Points, in no order, along strands that fork, close into loops and pass close to each other.
In the rows, 128 means zero.
Two points are linked if the straight distance between their rows is under 223. Some points are linked to none.
Biz: [126 149 122 151 124 101 125 147 125 160 144 150 157 111 137 115 139 104
 100 151  97  89 148 192 170 116 178  92 150  95 144 132 117  79 129 222
 100 100 112 111 113 140 123 131  88 232 169 153 137 128 107 156 122  88
 150 142 168  99  78 173 109 158 163 145]
riror: [159  76 137 128 187 167 128 144 198  98 132  74 108 111 196 114  97 105
 128 138 156 166 114 121 141 126 150 143  83 135 124  57  96 137 152 103
  88 128  88  46 141 110 177 143 133 138 140 133 137 155 191  97  97 138
 101 132  88 144 163 123 149 159 103 151]
las: [147 104 121 106 175  79 127 129 175 186 142 100 176 103 137  86  58 123
  68 153 135 139 161 142  94 171 169 156 112 135 103 142 164 142 114 150
  80 116 144 127  92 153 123 137  86 131  98 164 131 141 121 115 110 118
 124 116  81 153 127 127  99 170  96 121]
dusi: [ 71 129 161  99 141 156 123 128  96  99 175  86 142 120 147 119 120  85
 125 111 103 140  68 136 102 137 167 164 122 131 127 184 182 204 101 129
 179 122 147 161 126 144 178 122 142 101 151 122  95 161 128 103 159 123
 113 128 132  67 157 116 183 126 131 115]
podo: [160 106  86 160 131 170  95 128 159 113 134 139  90 169 212 169  98  89
 140 128 144 166 162 119 146 169 149 118 145 150 109  79  97 126  72  91
 114 140 144 111 177  99 144  98 164 148 137 147  83 133 167 125 132 114
 136 110 165 150  98 103 149 103  64 185]
mazuv: [183  64 142 147 105 111 165  93  75 161 132 156 113 108 131 125  78 112
 122 123 123 170 164  96 158 143 115 121 123 140 128 136 108  98 103 113
  99 144 142  68 152  86  88 160 126 180 112 110 149  83  90 115 137 148
 127 145 122 150 137 176  98  65 135 189]
zun: [127 103 146 197  73 131 101 123  56 119 124 187 101 137 143 144 139 121
 189  91 115 146 103  89 125 149 110 104 179 103 146 141 122 121 119  99
 152 139 158 136 171  98 107 112 160 134 118  73 145 124  97 143 155 145
 159 143 101 103 102 130 179  77 149 173]
pabil: [184  52 140 123 109 144 172 115 126 130 122 134 159  81 149  87  86 122
 120 126 114 147 124 130 149 130 118 105  80 103 165 116 129  91 145 139
 102 142 145  83 132 122 117 169 114 179 105 124 175  78 101 101 142 154
 115 144  89 134 153 178  87 104 161 141]
luve: [103 130 100 100 136 186  88 163 161 130 102 114  79 112 144 163 119 138
 143 168 159 150 151 162 103 123  90 200 148 106 131  93  88 124 128 113
 141 110 102 134 139 112 137 123 131 154 142 119 153 194 142 122 121 111
 108 131  78 154 131 121 195 137  85 175]
Govor: [121 119 147 142 168  84 195  96 117 164 107 140 154 127  81 135 167 148
 112 144 118 132 153 115 137 132 120  84  68 155 127 126  90 125 151 168
 123 150 136 139  74 135 153 113 108 114 108 141 137  97 163 153  85 132
 181 127 176 120 146 137  45 149 156  85]
Nopo: [115 109 133 103 133 130 134 131 125 165 158 139 182  66 140  94  98  97
  85 165  98 122 141 175 153  95 130 119 112  89 161 121 145  94 125 214
 101  83 146  80 104 132 123 157  80 229 171 144 171 155  97 130 110 114
 136 145 118 106 122 180 110 158 135 122]
Vizal: [114 102 101 137 154 142 139 149 177 128  96  96  94 123 161 148 153 142
 104 144 141 112 156 172 124 152 121 121  87 133 145 111  92 140 155 159
 120 136 102 153  92 156 170  98 117 148 118 135 171  99 189 111 107  96
 130 106 139 141 152 120 131 166 114 123]
libi: [ 81 165 152  54 161 134 149 129 138 118  87 107 139  83  76 193 164 154
 134 180 134 126 123 209  85  87  68 140  94 102 131 157  78 137 166 152
 175 120 129 159 102 146 208 124 151 131 165 136 146 150 112 149 118 120
 124 136 132 106 168 142 166 142 112 112]
sekul: [111 142  74 149  83 197  77 144 167 146 105 120  70 179 139 107 106 147
 113 140 171 121 122 107 125 165 153 216 202 134 115 101 148 132  72 120
 124 138 136 187 174 141  76 119 133 113 101 150 127 133 143 116 153 111
 127 119 136 157 126 106 122 135 122 154]
Pinog: [167  80 101 126 150 208 110 144 198 100 144  83 129 136 236 134  77  64
 107 135 128 167 119 146 142 155 169 137 104 148 122  85 127 138  92 111
 115 124 134  95 158 131 183 122 154 152 146 165  92 140 168  98 133 123
  98 115 147 134 139 114 146 120  85 160]
dola: [105 111 160 162 154 132 101 118 192 156 120 132 117 142 114 102 117 153
 135 163 197 151  96  71  81 159 144 183 158 122 107 111  94 126 116 124
  86 151 183 162 163  92 119 106 133  81  91 131 171 176 157 178  95 125
 182 129  83 124 139 121  92 196 143 128]
nevin: [163  61 157 178 130 125 143 112 129 109 143  95 138 137 155  64 115 124
 132  71 135 174  97  55 124 193 175 102 108 149 121 128 167 127 133  85
 116 158 129 116 143 147 154 144 136  92 113 133  98 107 156  99 140 166
 137 113  82 142 144 131 128 110 167 160]
Vebod: [112 156 141 109 151 111 119 157 110 150 156 122  92 121 120 182 119 131
 132 155 107 120 151 227 127 111 172 157 170 120  85 146  88 127 112 167
 163  95  79 112 154 122 143 142 118 182 167 141 107 127 112 156 140  61
 101 157 154 126 103 156 191 133 118 201]
dibaz: [ 93 173  97 112 153 158  95 145 160 121 127 132 130 133 154 192 133 112
 121 170 141 144 147 181 115  91 103 160 131 113 123  96 101 140 109 137
 145 116 146 121 154 118 145  92 130 149 187 136 119 200 133 156 107 101
 121 120 152 117  97 124 161 168  37 114]
Peto: [120 115 135 146 128  50 152 106 129 150 120 152 144 131  77 114 135 180
 116 132 119  76 126 132 125 143 142  98 105 129 135 157 132 140 150 176
  83 125 167 143  97 130 102  94  93 112  80 127 188  34 133 142 118 124
 166 124 171  93 130 126  57 158 155  38]
bigob: [ 74 157 150  72 128 214 123 147 139  89 130  84  98 131 136 140 131 106
 140 155 147 136  53 123 129  88 115 191 132 154 134 122 122 177 115 100
 176 119 133 154 153 125 165 131 163  82 151 114 123 175 144 111 136 134
  92 154 136  86 193 104 167 144 142 111]
pubi: [132  96 148 126 125 208 168  94 146 137  91 131 176 109 149 156 101  68
 117 150 138 172 117  87 129 128  92 116  92 171 144 117 119 102 115  99
 144 150 191 149 162 132 160 126 153 113 110 139 131 140 122 123 129 156
 165 107 142 135 171 119  51 112 124 144]
Tuvef: [163  95 158  94 187 129 165 134 142 101 138  91 165 104 130 132 111 120
 145 147 107 138 149 157 147 111 155  65  73 133 121 111  65 102 158 152
  96 134 104  82 103 123 211 161 131 157 161 170  91 123 135 138  99 133
 101 147 155 129 175 171 127 125 144 141]
nates: [131 147 142 106  94 122  98 142 136 122 125 177 194 105  87 111 122 138
 153 146 125 115  96 149  95  90 106 127 171  78 147 159 145  90 145 154
 135 120 171 153 147 115 106 140 108 160 131 123 142 162  50 171 154 139
 142 153  99  93 110 153 126 133 165 109]
lezu: [171 118 144 140  96 110  97 152 104  94 166 137  77 151 138 120  93 124
 152 117 119 118 106 134 161 143 170 125 192 116  90 131 111  98  94  94
 109 110 108  82 189  81 110 137 157 144 128 130 101  79  87 119 169 123
  91 160 150 114 118 158 167  82 146 171]
mese: [128 141  95 137 151 100  80 120 135 136 181 111  58 152 155  91 108 117
 113 110 146 125 149  80 154 144 146 201 159 140  90  71 163 173  97  77
  85 121  82  75 146  82  70 115 130  92 103  82 139 129 149 100 114 119
 113 119 124 167 111  94 124 162  86 126]
nafar: [146 181  96  96 151 166 163 119 160 134  83  93 143 154 115 169 172 116
  98 167 127 134 149 133 129 115 113 104  53 174 136 118 112 113 115 123
 164 155 164 159 102 175 151 122 171  87 122 181  59 116 156 139  96 146
 123 102 163 174 175 113  68 109 100  78]
Tep: [161  96 138 153 140  98 115 147  98 127 172  99  62 135 169  95 117 103
 130 109 109 144 137 134 161 173 191 146 160 122  91 125 115 119 103 120
 119 113  49  70 138 103 137 142 141 165 144 129 102 104 149  99 136 106
  98 151 141 140 126 159 180  94 164 199]
tarel: [ 87 125 109 108  97 214 171 111 131 204 100 105 117 130 131 111 108 106
  75 170 135 141 124 102 144 134 143 185 136 180 147 118 139 148  92 162
 169 122 142 168 133 190 123 144 132 136 132 171 121 148 151  96 122 106
 139 124 172 132 177 113  79 124 159 165]
sedek: [110 176  85 159  63 124  86 110  86 120 139 172 150 148 127 119 156 111
 132  64 110 123 129 105 117 127 117 133 178 122 148 168 214 148 104 111
 160 147 151 175 126 141  62 113 116 114 141 120  83 163  86 128 160 148
 145  96 134 126  54  92 154 104 100 113]
Dok: [167 117 130  97 112 218 148 122 179 123  78 143 229  95 125 124 115  96
 120 177 125 143 109 122 141  87  87  98  95 133 164 111 136  45 129 123
 129 132 181 135 148 148 141 159 146 146 118 171 136 139  72 143 139 165
 145 125 138 137 176 152  41 130 142 107]
Merib: [110 181 112 171  78 105  94 141 107 126 141 153 118 173 116 135 182 150
 144  91 123  95 121 157 127 153 186 131 210 105 110 166 168 116 108 142
 138 144 114 186 122 145  98 120 115 137 139 146  71 133 119 164 153 100
 146 113 136 127  51 113 175 121 142 170]
Ras: [115 112 189 114  99 110 173 103  63 120 156 124 121 133  89 148 113 145
 151 111  96 121 106 104 144 142 164 114 149 155  93 186 139 130  84 111
 149 133 147 139 154 122 159 134 142  90 131 131  70  53 114 149 152 133
 132 142 182  85 146 142 136  73 178 158]
peka: [158 158 134 110  93 121 165  92  90 118  80 189 174 124  71 183 150 127
 154 120 100 126 163 126 128  90  65  61 107 132 147 146 100  96 147  96
 166 146 165 131 136 142 127 131 140 130 139 121  89 102  89 142 139 164
 154 116 182 126 125 128 104  62 104 115]
lebal: [113 124 176 133 188  77 132 121 133 101 161 116  80 152 110 149 119 160
 151 132 161 127 118  92 126 134 136 123 116 149  81 104  71 162 126 106
 104 133 132 101 134  71 149 100 144  47 117 112 127 126 173 167  96 109
 132 141 136 116 144 122 124 164 121 109]
Kenir: [122 131 105  80 136 112 161 129  84 169 139 120 138  84 117 142 104 120
  84 125  87 148 202 155 133 110 105 142  92 146 140 147 152 136 123 159
 145 104  86 109  77 158 116 159  80 177 166 137 113 155 117 101 122 118
  98 116 131 162 107 142 138 102  93 154]
taki: [117 190 158  73 138 125 123 138 107 106 133 130 109 159  65 171 156 172
 172 139 132 143  93 141  88  79 120 136 171 147  91 143 118 131 122 105
 188 125 115 147 143 125 134 157 163  73 149 144  61 168  99 170 145 123
  89 142 114 126 127 119 195 112 118 152]
Vegug: [152 107  81 149  83 135 146 133 129 131 107 146 139 109 163 141 109 115
  85 122  84  70 166 180 165 132 105  76  95 103 178 137 140  98 145 158
  99 120 138 110 123 166 111 115  88 207 134 138 163  35 121  79 143 110
 117 111 195 118 125 146  97 115  91  91]
Fusi: [141 100 195 109 151  75 168 109  97 151 173 121 153 125  69 126  82 144
 150 138 120 153 128 112 127 145 185 126 152 145  75 169 120 104  86 137
 121 129 141 111 156 104 161 161 126 115 137 159  83 110  89 175 138 132
 130 157 145 102 137 172 127 108 183 179]
Vozop: [ 77 160 148 103 133 114 120 139 105 181 143 125  67 126  74 148 124 157
 120 157 127 106 124 174 123 102 160 197 183 141  88 137 106 167 105 178
 162  93 100 144 151 129 103 131 114 135 141 126 146 132 123 162 138  71
 120 149 155 110 131 143 140 148 153 166]
rep: [169 136 121 137 127  77  85 150 133 107 163 152 144 131 160 140  92 110
 143 126 112  94 140 170 133 144 145  93 184  76 109 135 110 110 120 101
  89 115 136  83 155  91 110 116 125 168 126 114 106 116  95 136 132 114
 114 138 124 121  73 139 178 118  80 140]
pon: [160 108 132 126  94 129 161  89 116 179 134 171 120 124 102 118  81 122
 116 149 161 163 145  82 163 116 118 148 159 153 130 119 105  82  80 123
  88 147 163  94 189  71  66 160 125 158 110 132 174 108  90 160 138 147
 144 145 143 136 129 167  45  98 155 168]
dus: [121 150 123  71 139  76 117 133 111  96 149 127  79 110  84 154 105 165
 126 124 112  73 159 148 149  72  87 144 107 124 122 127 116 177 144  99
 114  88  98  63 146  99 102 120 109 102 134  71 175  66 104 107 138 106
  67 136 155 120 148 139 137 123  82  51]
ruf: [106  85 117 170  83 146 123 106 115 152 103 173 170 100 152 138 124  93
 110 128 116 124 113 131 102 157  71 121 108  94 170 154 155 126 136 148
 135 142 215 172 142 125 111  94 120 155  94  95 209  99 101 122 149 137
 188 107 137  96 136 131  79 131 120 110]
sipog: [ 78 161 117 159 127 138  82 134 109  88 135 129  95 150 151 137 199 114
 184  85 146 140 113  94 115 120  91 133 145 110 156 106 128 164 158  96
 152 138  87 135 115 106 146  97 154  90 131  84 143 205 162 114 116 137
 133 122  82 135  97  72 215 154 106 127]
goki: [147  97 169  99 169  54 164 102 121 148 176 113 172 104  91  76  66 141
 107 127 119 150 136  93 117 144 155 131 110 149  93 161 155 148 113 132
  90 120 145  97 113 113 126 159  92 100 111 138 123 110 107 138 123 149
 119 139 103 124 146 149  89 140 142 105]
vun: [132 171 119 131 154 109 167 111 115 149 127 118 154 155 107 115 169 122
  88 121 112 141 140  97 151 103 137  89  74 185 133 116 149 132 131 145
 147 142 127 133  76 166 121 132 125  90 138 165  63 140 167 141  85 151
 142 120 169 144 137 122  51 132 137  68]
dil: [151 169 115 147  86 163 114 110 112 117  87 189 182 153 126 174 155  87
 150 120 115 142 133 113 124 104  87  58 143 129 143 127 130  83 125 102
 168 148 186 161 164 144 127 120 167 139 155 126  70 157  93 163 146 156
 169  98 173 125 110 111 115  82 108 134]
pul: [ 76 163 159 122 157  70 139 107 118 140  93 142 134 110  64 210 192 174
 147 133 150 133 135 182  56 127  76 130 118 103 107 175  87 155 169 153
 163 140 134 185 101 129 160  94 136  93 138 111 166 149 123 186 117 100
 173 111 116 119  97 107 174 146 105 109]
Nis: [158 149 158 148 155  73  96 150 145 109 124 148 116 154  88 113 152 191
 182 129 162 103 109 120 105 153 152 105 189  82  90 127  79  79 162 115
  83 134 105 136 126  83 120 132 134 103  92 141 133 142 121 175 113 125
 138 145  64 140  85 132 155 149 154 142]
pokar: [ 87 101 110 149  90 194 185 106 119 189  85  92 102 127 122  99 149 123
  89 106 126 135 117  72 137 148 122 161  83 178 170 119 173 170 137 143
 185 142 114 175  99 209 116 139 130 113 101 132 153 123 193  56 119 125
 147 110 141 142 168  95  82 126 156 148]
Bep: [112 105  86 157  71 175 111 124 115 149 110 159 106 114 167 129 109 115
 107 114 122 128 135 120 131 137  73 163 122 114 175 114 161 137 128 134
 132 135 165 144 143 136  75 113 110 156 115  93 185 116 117  92 145 138
 135 124 119 129 122 120 111 129 102 137]
mamok: [ 91 154 118  80 156 176 131 135 151 186 151  92 135 125 138 100  91  98
  74 181 136 148 125 129 139 109 173 194 138 171 119 109 148 161  91 174
 148  90 117 123 130 157 133 147 117 141 168 177  93 205 145 122 117 100
 111 138 162 118 150 131 102 157 135 139]
nade: [100 102 175 145 136 116 201  79 116 174 128 120 144 122  85  76 158 140
 128 139 130 132  97  79 146 139 175 112 110 157 134 128 112 129 133 176
 126 141 134 135 100 141 158 135 123 105 110 155 153  99 178 149 100 131
 193 146 166  86 173 139  43 149 231 111]
buto: [139 112 126 109  71 148 144 148 113  90 103 119  96 118 104  88 129 178
 136 108 106  75  88 141 153 113 121 135 124 122 146 138 149 132 155 136
 137 116  98 147 126 155 102 151 120 124 102 115 168  35 118  87 172 143
  86 151 128 108 180 135 115  94 198  99]
Luri: [ 96 149 136 168 127 137  94 137 140 122 150 112 128 155 151  74 157 124
 121 106 128 101  77 111 140 133 186 137 148 134 134 125 163 167 128 159
 114 127 137 154 113 143 125 101 121  98 128 143 123 144 168 136 116 118
 150 130 149  94 130 111 107 185 168  83]
sefos: [ 71 135 144  76 136 202 156 134 148  99 107  80  60 137 140 166 139 124
 133 166 150 108  85 154 149 100 107 170 107 152 131  98  71 173 114 123
 166 123 130 144 148 126 188  99 171  88 138 116 149 111 190 120 109 108
 113 148 179  99 215 111 129 148 139 109]
Rusod: [153 138 107 170  69 160 128 126 117  96 150 137  96 171 171  95 132 106
 120  93 100  92  96 102 206 121 175  87 153 157 142 109 149 108 107 129
 104 131 117 116 163 137  96 132 138 142 142 138 109  57 146 109 149 138
 122 145 207  99 134 132  76 111 188 114]
Mit: [131 168  76  86 108 101  87 149 136 118 111 150  82 128  91 157 114 184
 122 140 138  77 165 159 121  94  72 177 157 109 120 133 129 138 133 107
 119 104 116 123 140 116  53 115 105 122 115  99 168 100  93 121 142 116
  85 118 125 150 105 119 131 123  75  84]
saku: [152 123 150 140 172 109  89 139 183 113  85 139 164 137  89 127 132 183
 165 155 176 123 112 115  59 171 128  95 148  90 107 138  93  75 173 108
  92 143 146 189 118 119 161 128 158  85  80 148 142 146 117 170 132 139
 157 106  37 165 111 115 147 137 142 131]
Gos: [169  93 109  98 162  91 139 142 144 166 148  90 154  99 154  99  76 116
  86 128 119 160 184 149 117 166 142 154 105 126 115 135 156 121 131 131
 102 115  80  97  73 149 122 166  86 165 115 152 106 154 123  88 117 119
  98 116  69 198 111 139 150 120  96 170]
nasul: [146  96 144 103 162  61 144 131  93  91 159 102  77  91 131 127 105 146
 147 101  98 116 155 119 155 112  95 116  88 133 108 128 117 181 143  92
 116 100  72  39 110  95 125 131 119  95 113  69 163  59 122  79 117 120
  63 135 111 133 163 137 169 106  96  91]
gogin: [169 112  99 171 139 101 102 135 133 126 172 105  69 146 186  67 117 107
 105  90 125 120 138 107 166 167 186 154 148 127 108  88 151 134 121 106
  81 123  60  70 129 112 100 137 124 150 120 112 140  90 173  87 120 121
 116 135 127 158 117 122 127 143 136 154]
ziv: [136  76 138 167 136 180 120 139 173  83 112  70 150 136 180 104 133 100
 131  95 143 129  79 119 104 177 170  85  87 138 139 134 162 136 150 109
 148 154 141 180 137 180 191 117 173 100 106 129 125  87 166  78 155 142
 125  89  98 121 149 108 121 114 152 140]
vibef: [138  87 171 172 128 145 184  93 130 137 136 111 142 136 112  60 160 131
 140 100 134 167  94  40 137 158 175 106 115 152 133 125 124 111 143 134
 128 168 114 134 125 146 161 162 139 114 123 146 119 130 185 131 112 157
 170 143 118 122 169 139  77 131 240 157]
Gafu: [110 115 134 135  92 161  92 126 118 137 151 161 135 100 151  84  94 109
 132 143 141 148  84  88 132  90  73 193 149 100 163  98 162 133 119 113
 115 118 166  92 159  81  56 143 117 144 120  66 195 175  89 116 128 160
 126 157  54 112 126 136 123 159 119 119]
fesib: [160 141  76 113 134  98  73 156 156 112 156 131 152 146 176 127 119 129
 142 113 139  93 128 175 102 182 142 123 188  59  97 138 144 119 122  63
  76 103 120 129 127  93 112 103 144 128  92 132 103 152 118 111 129 126
 115 109  65 159  60  98 204 133  55 130]
Zeg: [105 134 136 112 134 119 138  97  85 134 150 155 130 121 125 180 100  93
 138 114 119 177 150  91 125 106  75 127 115 162 121 131 126 177  98  85
 156 131 172 106 159  89 122 102 129  90 147  95 107 168 112 142 120 142
 137 124 151 103 115 111 133 117  63 134]
fogiz: [121 132 109  70 134 122 157 108  82 153 144 131 125 104 116 185  91 111
 108 125  96 175 204 141 124 103  82 149  95 175 116 146 134 167  86 105
 166 116 132 104 125 126 120 133 114 136 158 128  92 145 108 114 134 128
  95 109 160 149 118 125 134  81  45 158]
mudo: [106 115 132 106 153 129 143 146 127 104 137  86  74  97 132  86 143 142
 124 105 120 114 134 116 153  97 104 160  70 139 146  88 148 173 166 132
 135 104  48  77  96 133 123 143 100 106 135  80 178 122 170  72 110 132
  82 146  89 137 170 115 147 167 138 100]
geto: [105 145 120 117 129  38 148 103  96 156 112 149 142  97  74 192 146 160
 125 101 117 125 180 177  75 147  93 123 124 111 115 209 137 156 139 146
 146 130 135 167  85 146 121  97 101 115 130 111 139 112  99 157 132 102
 152 103 129 126  83 111 164 112  92 114]
legum: [159  94 111 149 152 116  84 133 143 130 164 112 181 125 215 102  85  70
 116 114 128 155 114 132  95 195 154 137 146  94 116 128 183 141 118  69
  98 124 151 116 119 110 130 118 134 137  95 108 107 169 122  88 125 146
 140 103  39 150  81 108 183 124  55 150]
madub: [126 141 118 134 126 110 134 132 140 108 122 136 177 104 129 100 156 137
 107  87 110 102 121 131 146  94  84  88  82 119 179 134 165 123 189 148
 114 115 122 115  82 149 112 131  82 137 141 117 164 120 123 102 112 153
 127 122 119 119 116 129  94 166 125  40]
mobok: [120 108 154 111 119 121 105 138  76 119 160 136 143  94 160  70 107 100
 147 135  98 159  82 107 121 112  88 181 143  88 143 122 169 144 132 100
 142 107 107  75 122  95  87 157 117 133 137  61 149 183  83  99 140 157
  83 153  31 116 124 146 193 123 131 130]
susu: [ 94 186 108 172 146 125  80 138 148 130 134 135 130 167 152 145 168 117
 112 136 153 121 121 140 116 120 149 139 143 129 127 105 137 156 109 152
 128 143 153 154 124 128 110  69 131 106 139 142 104 193 153 174  97 112
 165 117 163 119  84 109 106 185  94  73]
zuva: [131 124 130 111 153 126  98 153 186  79 109  94 165 137 127 123 138 152
 134 132 150 102 105 158  68 167 156 111 118 109 113 176 147 124 153 118
 125 129 132 202 100 160 187 125 152  88 110 158 114 118 130 114 152 118
 117  93  77 147 132  99 161 128 126 117]
Sipuv: [149 143 124  76 127 147 143 133 131 137  94 109 104 153  54 150 137 178
 150 145 153 169 161 104 101 122 102 142 134 171  94 138 102 111 115  93
 171 136 101 171 110 147 131 171 154  84 119 161  68 148 113 133 137 148
  91 124 101 191 155 125 154  73 129 175]
Nidov: [147 105 172  91 179 102 127 134 112  96 158 120 175  84 137  95 100 112
 161 144 113 169  99 110 118  87  96 111 120 100 134 110 119 122 162 109
 102 107 121  42 119  71 152 168 109 147 137  99 140 195 101 125 114 166
  96 153  40 119 137 155 182 142 111 118]
Zele: [114 136 103 192 105 122  90 132  75 118 128 153  94 159 151 148 185 115
 187  60 134 150 137  89 123 163 116  90 175 111 145 127 130 123 134  85
 156 145  94 150 124 119 131 103 159 119 123  93 114 173 141 132 138 135
 157 105  80 159  57  86 220  87 115 183]
Bozu: [175  92 137 117 142 149 163 124 181 115 106 127 198  95 123  83 125 135
 114 125 129 134 110 120 148  98 115  71  67 128 158 106 139  84 170 141
  98 135 150  97 116 139 132 151 107 140 106 151 165 101 114 122 122 162
 129 135 112 128 148 165  39 159 150  71]
Pugo: [153 137  92 112  90 155 114 131 173 153 106 153 140 157 105 121  63 161
 109 169 166 137 138 102 125 132 124 168 177 145 106 117 132  89  83 109
  97 133 175 163 190 127  70 140 122 116 103 165 124 116  79 151 155 145
 116 123 133 159 134 135  72 112 125 138]
Tege: [ 64 139 183 129 177 123 146 127 122 113 150 104  51 154 114 158 156 145
 156 151 162 111 103 114 150  95 123 150 107 143 112  88  54 181 137 140
 135 127 109 104 142  88 167  89 156  71 137  93 158 133 198 163  87  99
 144 167 175  92 177 125 119 188 157 103]
nupun: [131 158 138 149  97  88 127 148 106 129 137 147 135 136 115 153 156 127
 130 116  91  84 135 211 143 130 184  89 169 100 122 177 129  99 130 183
 138 119  93 148 110 157 138 134 106 192 157 152  89  99 104 150 155  88
 126 154 157 109  82 143 167 109 176 170]
tokup: [155 156 152  99 173  97 151 143 151  88 116 128 169 132  80 144 158 172
 146 162 131  90 134 165 134  79 129  62 101 100 124 112  64  86 184 156
 107 137 110 109  98 125 169 141 124 140 156 154  99 126 119 163  96 131
 108 152 145 129 140 168 124 144 155  67]
pev: [119 169 163 149 104 120 120 129 119 102 157 125 144 174 114  89 152 145
 128 119 119  74  54 112 167 101 199 100 164 139 116 142 160 129 109 153
 105 126 150 141 137 147 125 122 141  97 144 154  73  91 142 168 133 133
 139 139 191  74 140 135  88 141 208  68]
bufi: [183 149 163 141 178  79 135 137 128  96 121 149 126 157  76 123 156 177
 179 140 155 125 131 117 137 108 166  68 145 123  95 104  47  66 163 126
  93 156  86  95 130  86 139 161 147 118 128 161  93 136 122 183 102 140
 114 162 113 140 100 162 134 128 177 133]
teto: [165 144 103 175 140 129 114 124 124 125 144 146 128 183 175 153 148  92
 142 111 134 172 171 105 138 154 167  74 142 160 107  89 104 102  90 108
 130 153 122 123 136 120 144 121 151 147 161 160  33 179 163 162 113 121
 153 109 165 162  72 114 143 102  98 193]
dubi: [116  99 140 161 111 121 125 111 159 127  95 145 153 134 108 143 132 160
 123 136 141  88  98 128  93 166 117 106 114 114 127 164 127 128 142 143
 102 147 208 189 135 134 136  79 131  98  77 127 180  44 134 146 146 125
 175 103 156  91 150 110  80 147 137  80]
zoru: [173 119 135 139 130  86  89 135 154 126 148 167 212 112 143 105  90 107
 143 142 128 129 121 139  98 147 142  88 168  70 125 142 135  74 132 132
  88 125 184 123 138  94 122 138 111 168 113 126 120 163  69 167 128 137
 157 137  79 118  89 144 131 141 125 134]
sabi: [137 128 147 141 163  87 119 110 125 113 129 160 139 144 113 166 114 141
 158 126 141 158 143  90 107 131 105  80 120 146 108 117  91 137 129  83
 113 144 172 120 149  87 145 104 137  82 121 117 107 156 126 169 109 144
 151 119 128 122 111 114 129 127  82 117]
mag: [115 114  99 144  78 122 141 156  75 128  86 122  34 121 114 131 164 173
 148  98 117  94 162 140 143 134 100 162 133 120 141 159 139 137 142 144
 159 115  47 149  88 152  87 136 115 139 104  88 179  59 133  85 146 106
  90 140 109 154 143 129 174  79 168 141]
Fis: [153  85 168 111 170 135 125 129 139  84 180  93 115 113 178  86  84  91
 145 131 140 166  74  84 152 105 134 143 117 130 116  75 114 148 134  85
  97 119  94  23 163  64 155 150 139 114 139 104 140 149 150 112 121 156
  83 154  85 124 171 132 156 152 136 136]
Lige: [101 128 110 151 124 120 148 138 126 145 129  95 127 103 141  65 166 130
  91  69 120 112 120 106 142 131 123 141  80 127 175 122 196 167 184 162
 142 113  64 133  48 181 100 141  78 113 114 106 173 148 171  65 111 135
 119 121  76 143 109 100 131 172 155  92]
tupuf: [101 124  91 105  89 170 116 158 100 127 100 118  45 121 136 159 156 153
 152 118 134 131 156 151 112 128  89 194 151 121 132 138 124 149 113 123
 189 117  73 154 117 144 114 127 139 139 136 106 144 134 131  97 148 106
  91 123 101 158 139 115 207  84 117 172]
tum: [179 166  78  81 122 182 127 146 174 102  84 115 146 171 117 146 137 143
 131 148 144 140 149 125 117 103 114 102  96 169 130 106 109  90 124  89
 147 145 134 156 122 167 133 159 173 106 131 178  54 142 113 122 134 161
  85 100 122 189 149 110 126  78  98 128]
fut: [135 177  68 130 142  93  94 157 140 138 112 122  51 149 118 145 143 165
 111 150 142  67 189 165 150 119 144 168 147 110 102  85  94 103 140 134
  81 105  60 107 122 110  80 127 105 161 120 113 167 108 138 131 106  84
 107 118 138 172  79 136 122 151  94 126]
Fug: [154 155  61 160  83 144 123 149 133 130 101 138  95 160 146 110 150 144
  87 123 112  60 146 145 192 101 150  95 125 141 164  97 146  87 148 164
  94 117  90 119 119 167  72 139 109 182 137 152 145  54 145  94 139 114
 110 115 198 139 112 138  69 135 141  86]
mutel: [107  81 142 152  88 175 132 139 101 122 123 131  40 118 165 137 112 121
 153 146 134 123 109 124 168 127 114 167 141 115 144  98  77 129 110 128
 126 119 119  94 191  87 126 118 154 163 125  75 202  83 144 112 141 117
 125 173 134  97 174 152 141 114 174 167]
timo: [ 72 198  93 159 125 144  80 134 137 109 125 132  93 180 133 146 204 133
 144 110 168 119 134 108 113 107 106 181 133 134 148 101 146 175 130 118
 147 152 122 166 105 126  93  81 140  67 130 110 134 204 153 130 107 135
 141 112 124 143  88  69 149 182  88  85]
Pupi: [159 158  71 146  78 131  99 122 119 124 120 187 195 131 154 138 119  93
 114  86 111 133 170 127 120 138 100  84 146 110 155 156 186  94 124 110
 135 133 159 156 126 148  87 129 115 160 141 131  86 161  69 124 158 145
 140  89 129 151  64 109 131  82  81 128]
buron: [ 97 135 117 134 132  48 152 105 108 198 121 144 182 100  91 142 131 135
  79 123 107 122 179 168  91 173 135 117 122 118 122 197 165 146 125 202
 124 124 152 181  66 169 122 106  76 146 117 142 142 121 110 154 121 100
 174  95 142 118  86 112 114 143 118 116]
nalib: [ 80 158 171  90 128 136 137 119 131 139 105 149 205  87  91 144 171 112
 130 166 110 113  87 185 104  81  85 122 122  85 155 160 119 110 149 181
 168 115 162 151 122 139 178 114 120 165 159 137 154 159  86 171 123 133
 175 142 157  65 153 154 101 164 154  86]
bor: [ 98 108 140 154 151 202 136 114 153 153  83 122 160 111 133 144 164  76
 125 157 141 174 129 102  91 140  95 128  96 152 153 127 107 110 143 131
 172 157 150 190 124 155 174 130 162 142 135 127 133 194 157 126 116 140
 183 101 115 144 159 114  98 130 149 172]
Vap: [139 135 166 108  98  91 163  96  99  96 118 154 144 131  88 196 142 136
 153 115  92  85 132 177 112 131 128  63 124 116 124 201 118 132 127 115
 155 138 169 145 127 155 172 106 153 114 135 130  79  32 110 139 161 114
 144 124 209  84 141 127 141  64 123 110]
Voto: [106 109 124 154  99 155 155 117  97 128 129  98 135 118 141  86 156 108
 101  47 108 137 111  80 126 140 118 131  57 154 171 141 221 187 151 114
 177 146 116 155  86 188 110 131 116  85 111  96 148 114 153  45 147 161
 110 108 101 126 126  92 114 114 125 102]

A tip is a point with one link. Name the tips that can be reached along the links from each point below, in the order of the rows.
pubi -> sekul, mamok, fut, bor
Nis -> Tuvef, taki, teto
pev -> zun, Vegug, buto
peka -> dusi, Nopo, Vozop
nates -> mese, legum, buron

A fork is a point with three links, a tip a point with one. Leave the first point through the second and follow the links. Name the first fork or tip that comes.
teto, podo -> Govor
fogiz, Kenir -> nupun
Kenir, fogiz -> dusi
dubi, ruf -> teto
buron, geto -> rep
vibef, nevin -> Tuvef
rep, zoru -> buron
